Points, in no order, along strands that fork and pass close to each other.
In the rows, 128 means zero.
Two points are linked if the straight distance between their rows is under 117.
k991: [121  95 133 115  89 104 122  93 106 139 162  94 101 137 156  96 100 104
 124 120  73 116 145 120  70 157 113 159]
k647: [108  97 128 127 125  95 106 110 160 112 133  59 140 167 105 105  87 120
 194 102 154 134 134 217 141 175 125 131]
k478: [111 100 156 124 143 137 134 132 118 170 118 174 163  77 109 190 163  91
  96 147 124 142 113 130 184 136 116  97]
k601: [165 129 174 152 166 134 126 145 161 110 116 199 128 141 172 197 133 149
 154 108  96 131 186  87 141 138 149  77]
k737: [188 143 171 140 192  77 134 142 129  84 142 166 159 133 110 169 112 126
 156 117 127 153 145 118 183 142 146  94]
k170: [113 121  93 127 138 126 113 124 119 100 152 108 122 167 149  85  37 154
 166 123  96 110 154 175  89 164 176 129]
k473: [141 120 158 120 124 206 101 127  83 136 111 134 110  87 107 127 120 149
  97 149 143 145  87 109 106 118 150 118]
k90: [147 124 162 136 116 143 117 100  63 128 157 116 112 128 141 114 126 129
  99 126 102 168 135  84  84 131 127 115]
k997: [124 117 118 136 135 107 123 121  96 107 154 104 134 164 188 129  98 103
 130 128  81 125 138 123  85 159 138 135]
k379: [163 109 148 128 135 100 139 144 131  83 114  67 152  93  80 148 110 124
 120  96 202 149  95 213 131 145 115 120]
k166: [127 109 127 140 127 154 108 144 135 200 104 148 161 118 124 133 205  91
  96 136 115 160  79  48 178  67 114 135]
k383: [144 125 163 127 136 182 107 163 128 146 129 174 111 137 193 177 171 118
 123 125 129 144 122 103 159 100 165 100]
k676: [160 151 107 125 171  75 150 136 120 102 117 201 141 105 183 151 143 105
  87 138  74 122 152  67 138  97 109 125]
k373: [160 158 153 134 200  82 133 139 160  79 145 130 181 139  82 155 118 120
 165  90 169 162 135 158 169 157 137 117]
k250: [120 118 153 123 145 136 118 145 153 127 125 140 162 122  82 159 126 142
 142 110 162 151 140 174 167 161 152  85]
k684: [163 151 120 132 197  78 158 142 118  89 135 181 136 108 141 150 128 105
 119 122 120 133 148 115 168 118 117 118]
k732: [140 136 165 116 163 133 123 162 170  97 129 170 145 149 129 175 142 130
 147  97 171 144 157 161 189 134 166  92]
k528: [141 117 162 139  95 171 100 135  96 186 115 162 143  65 111 171 188 134
  73 145 127 152  99  77 153  85 119 107]
k506: [130 180  94 124 137 121 160 113 145 109 140 121 139 151 121 111 150 143
 119 126 136 133 145 117 119 124 113 174]
k71: [131 192 127 154 139 142 134 166 153 109 121 195 122 150 211 163 145 173
 137 134 121 103 178  65 125  98 146 118]
k457: [118 149 156 136 134 183 104 129 152 113 120 140 128 147 110 109 122 168
 153 119 166 112 126 161 119 149 183 132]
k190: [ 86 124  76 111  72 126 138  84 139 134 151  69  61 137  95  71  99 128
 154 131 105  79 103 155  86 128 112 197]
k121: [103 105 160 126  70 138 141 123 100 188 112  90 136  95  43  93  95 151
 113 161 162 120  92 145  98 160 123 124]
k510: [125 109  91 118 110 142 151 135 125 165 120  83 107 127 112  88 158 113
 122 132 171 133  78 136 138 109  98 164]
k598: [151 121 160 145 159 145  98 118 134 125 134 152 137 130 122 154 101 179
 155 140 110 144 183 119 114 167 157  91]
k152: [103 127 121 123 123 169 131 126 148 123 108 106 134 145 125 119 135 128
 138 134 176 115  93 191 134 140 147 153]
k688: [143 139 135 144 148  97 145 119 125 138 125 226 139  97 144 165 172 123
  84 149  94 147 168  71 172 106  98 106]
k664: [147 170 112 137 143 111 115 158 133  80 137 171 134 163 207 162 102 159
 151 145 102 118 185  97  91 136 147 106]
k911: [141 132 142 132 141 120 140 114 126 131 143 136 162 108  92 150 135 165
 124 125 134 152 164 125 131 174 124  90]
k974: [111 146 116 161 119 154 104 143 119 156  92 183 107 189 201 101 144 156
 112 162  65  97 161  29 101 105 146 146]
k789: [142 124  66 122 137 103 145  99 113 146 124 127 143  80 139 133 175  75
  93 138  87 145 109  94 135  62  81 150]
k778: [141 144 125 125 173 121 106 128 174  79 131 132 174 176 124 137 106 129
 178  92 165 126 125 179 139 158 156 113]
k544: [154 101 135 119 125 105 135 109  66 124 157 107 124  92 145 136 145  86
  98 130 108 169 126 105 124 107 103 130]
k589: [151 144 134 159 150 118 127 150 121 165 127 185 148 122 189 163 193  98
 100 141  95 134 119  60 189  51 123 140]
k393: [112 169 117 120 118 138 110 126 125  94 145 149 103 160 147  79  47 182
 153 154 105  97 166 130  69 139 173 142]
k296: [ 89  87  85 130  98 176 120 111 110 169 120  94  88 115 131  70 115 113
 110 140 107 101  95 165 102  77 127 178]
k363: [112 112 115 132 119 166 119 125 112 168 127 136 128 129 159 119 165 137
  94 142 121 138 128  74 144 116 125 116]
k167: [103  82 133 137 110 115 139 118  97 183 140 146 165  83 105 140 161  78
  94 129 119 144 110 103 158 131  85 114]
k894: [135 134 127 125 134 123 139 126 117 117 136  93 122 147 148 135 149  99
 140 116 163 142 114 171 151 132 127 132]
k648: [107 158 121 150 124 186 105 159 143 140 100 205  90 193 214 121 126 154
 149 147  89  90 156  61 105  65 171 120]
k675: [105  91 120 121 132  86 162 116 123 167 130 106 156  90 106 139 152  63
 103 126 150 135  87 162 171 129  64 135]
k394: [135 115 171 127  85 168 106 126  72 172 106 126 138  76  70 120 125 163
 110 158 137 133 103 118 102 152 144  98]
k413: [ 95 139 103 132 105 179 128 122  84 160 140 115  92 173 157  74 111 149
 147 163 102  97  91 109 105  79 165 177]
k970: [155 128 176 156 133 165  99 139 132 129 127 197 101 128 166 192 166 151
 122 142  88 131 194  75 131 110 123  84]
k913: [125  78 131 116  97 125 131  92  99 127 147  59 124 100 106 131 127  95
 129 133 126 148 126 184 122 150 103 128]
k946: [106 114  65 107 108  75 169 109 162 103 133  88  96 105 146  93 126  91
 108  99 121 120 142 156  88 122  70 155]
k42: [131 119 152 111 135 179 121 163 154 195  93 159 140  83 110 183 202 129
  90 138 129 144  65  60 189  75 135 113]
k340: [110 124 138 104  90 140 119 112 104 136 121  90 108 122  50  77  73 153
 139 146 151 106 120 173 110 156 140 155]
k792: [117 108  73 113 103  96 169 101 116 131 146  87 110  73 128 110 157  85
  88 107 115 134 108 121 107  93  73 152]
k120: [125 161 109 129 150 135 132 143 142 117 112 159 132 183 189 132 145 108
 153 137 130 112 106 101 126 118 141 128]
k530: [155 108 117 112 107  95 148 106  98 114 166  87 125  70 107 138 141 108
 109 137 142 166 135 157 134 124  68 109]
k607: [ 89 119  84 112 119 126 147 116 139 120 114  93 102 158 150  89 116 106
 116 111 124 102 111 166  95 121  95 154]
k74: [150 133 118 113 167  49 161 118 147 102 151  98 147 115 103 143 114  85
 155  98 131 139 120 175 161 166  85 128]
k258: [153 148 141 124 149 153 116 128 108  90 142 142 133 158 177 148  99 150
 150 137 117 150 155 115 106 136 168  99]
k848: [138 110 162 118 116 103 136 108  94 130 123  88 168  63  48 143 114 122
 125 127 144 144  98 143 112 176 109  95]
k687: [118 183 104 131 118 120 119 131 124 103 108 156 117 163 199  96  88 169
 131 158  86 102 184  83  63 126 150 122]
k329: [137 146 121 121 165  79 132 133 124  97 156 106 146 183 168 146 118 111
 170 117 104 125 146 145 120 163 143 122]
k858: [117 107 153 127 113 125 105 123 147 139  94  69 167 137  64 118  91 141
 174 121 171 130 102 218 143 177 155 116]
k460: [113 117 123 140 127 199  85 127 122 168 124 167 107 145 189 106 151 155
  92 150  88 129 134  51 126  86 158 147]
k89: [140 173 112 129 160 141 148 147 163 113 116 165 136 133 117 134 159 150
 106 125 145 125 141  96 148 113 117 120]
k791: [ 89  71 102 108  55 126 138  77 113 154 139  61  42  97  84  88  87 106
 140 131  99  68 105 171  79 116  88 173]
k755: [170 130 170 121 176 107 149 168 142 115 142 168 157  73  90 167 147 114
 105 107 157 154 117 153 229 142 134 100]
k149: [145 143 143 144 153 151 113 158 150 140 111 198 107 150 192 181 188 123
 111 130 102 134 126  40 169  66 138 105]
k919: [103 104 111 113 116 106 116 100 148 105 152  75 107 144  75  76  37 159
 165  89 125 107 152 194  80 170 123 153]
k39: [144  78 165 115 117  98 125 122 111 130  87  57 166  56  58 152 115 118
 123 130 166 143  88 212 119 147 109 109]
k461: [140 116 134 131 157  63 103 123 189  96 124  84 186 178  99 125  88 125
 196  71 154 143 150 198 145 167 138 122]
k12: [161 109 189 156 119 175  87 145 115 170 114 190 105 103 124 188 173 161
  93 146 112 149 141  44 146 100 120  95]
k321: [ 98  80 102 114  55 155 118  87 100 168 140  75  65  82  74  61 107 130
 119 148  99  89  74 139  92  77 113 181]
k331: [116 115 131 134  86  98 117  97 170  94 166  32 120 120  56  88  73 153
 154  87 163 118 136 201  78 158 102 153]
k730: [122 138 169 143 130 207 110 142 129 165 105 160 105 134 111 128 124 163
 144 138 124 101 121 120 134 141 185 118]
k86: [128 135 169 149 140 204 102 166 127 143 116 174  90 183 163 150 140 145
 141 134 134 119 109 101 125 120 181 105]
k165: [142 155 157 111 138 151 132 170 172 122 105 122 169 104  85 159 139 160
 115  97 205 143 114 193 167 159 155 126]
k629: [119  96 116 109  95  67 147  93 132 103 163  80 116 123 125 129 110 113
 138 103  94 117 157 119  90 188  87 141]
k762: [113 181  65 124 146  78 164 137 163  76 129 143 141 173 180 114 113  96
 138 105 156 119 129 146 113 119 112 156]
k64: [131 163 150 123 162 155 121 159 185 126 120 184 114 130 124 163 173 137
 123 131 162 120 151 103 192 118 145  88]
k298: [136 137 155 109 114 135 137 147 132 129  97 117 158  92  67 131 158 140
  98 131 203 151  97 158 142 137 140 125]
k143: [122 151 135 151 155  82 152 129 136 116 115 182 138 146 147 138 144 132
 119 127  95 120 168  63 124 176 115 120]
k733: [155 171 151 141 168 122 124 191 182  80 135 202 118 151 196 188 130 144
 156 112 123 108 180  87 150 107 152  84]
k902: [159 132 181 127 142  68 153 140 111 132 127 142 176  62  63 148 134 104
 116 141 167 152 103 164 190 163 116  94]
k840: [147 136 138 120 138 123 130 141 140 147 119 159 141  96 110 167 173  90
 108 125 155 145 105 163 206 111 132 120]
k155: [138 105 126 139 139  69 171 118 146 118 114  82 132 109 105 132 143  81
 138 104 166 132  97 206 151 139  55 144]
k933: [143 118 137 118 107  93 135 125 141  83 151  35 130  84  77 120  93 160
 132  75 181 139 119 193 106 149  98 146]
k782: [129 136 126 153 156 109 141 146 117 119 132 159 134 179 191 150 149 106
 123 150 110 136 157  70 131 132 117 121]
k432: [100 189  76 123 132  86 162 168 138  97 134 135 135 191 216 111 117 110
 153 135 132 117 130  95  99 116 132 133]
k62: [ 91 131  60 129 106 139 116 118 129 162  86 145 143 162 159 100 152 117
 101 148  60 118 125  58  98  89 126 164]
k214: [115  88 151 121 120 143  99 107 120 139 127  92 152 122  51 109  87 148
 157 147 140 129 144 174 132 175 158 109]
k257: [102 122 106 125  92 153 146 122 121 167 126 112 137 126  94  83 163 151
 102 136 144 130 104  89 142 113 113 145]
k128: [ 86 166  62 120 102 144 126 120 131 126 117 144 108 162 161  89 121 162
 118 159  83  92 142  71  84 105 146 147]
k767: [102 108  84 116 127  96 121 127 140  99 140  74 100 187 133  78  56 121
 179  91 114 100 136 172  68 183 130 145]
k231: [134 140 128 129  89 174 130 113  73 134 151  95  90 142 149  93 114 138
 110 138 118 124 110  99  93  94 148 148]
k901: [113 108 125 128  97 153 111 105 119 149 123 104  93 159 100  75 120 126
 155 149 146  92 115 186 114 141 152 176]
k243: [103 152 103 118  93 139 146 101 127 134 144  92 111 130  94  79 124 166
 127 132 137 122 131 106  94 142 114 164]
k513: [158 115 124 130 153  76 144 134 112  88 149  75 148 148 135 158 115  98
 165 102 133 160 139 181 142 151 132 130]
k821: [116 142 134 123 119 194 105 130 111 153 116 159  84 151 113  75 102 176
 144 176 115  92 109 114 118 103 186 152]
k639: [ 99  73 115 127  83 159 129  96 105 159 128  75 108  96 120 115 127 112
  97 145 128 127  95 186 110 101  99 140]
k797: [ 88 144  80 119 133 108 139 130 144  70 132 110 114 175 151  94  95  99
 158 101 156 103 127 169  88 143 118 153]
k502: [176 147 132 142 145 130 106 119 116 140 124 196 136  65 147 153 161 120
  79 147  91 152 156  35 142  67 104 108]

A fork is a point with three links, a tip a point with one. Leave the first point through the second and follow the links. Name the first fork or tip that comes.
k190 / k791 -> k730
k502 / k688 -> k340
k231 / k90 -> k190

A fork is a point with three links. Follow the links from the first point to the second and name the forks in between, in order.
k791 / k647 -> k730 k152 k340
k607 / k970 -> k797 k767 k687 k664
k946 / k243 -> k797 k767 k687 k664 k250
k74 / k791 -> k513 k152 k730

Name the points in between on the shortest way along the links from the first point to the second, in order.
k394 / k296 -> k121 k340 k901 k152 k457 k730 k821 k413 k231 k90 k544 k530 k913 k639
k432 / k42 -> k762 k797 k767 k170 k393 k687 k664 k71 k733 k601 k970 k12 k528
k840 / k457 -> k478 k167 k675 k155 k74 k513 k894 k152
k675 / k676 -> k155 k74 k513 k894 k152 k901 k340 k214 k858 k647 k461 k778 k373 k737 k684
k62 / k363 -> k128 k687 k664 k258 k598 k911 k250 k732 k64 k89 k506 k243 k257
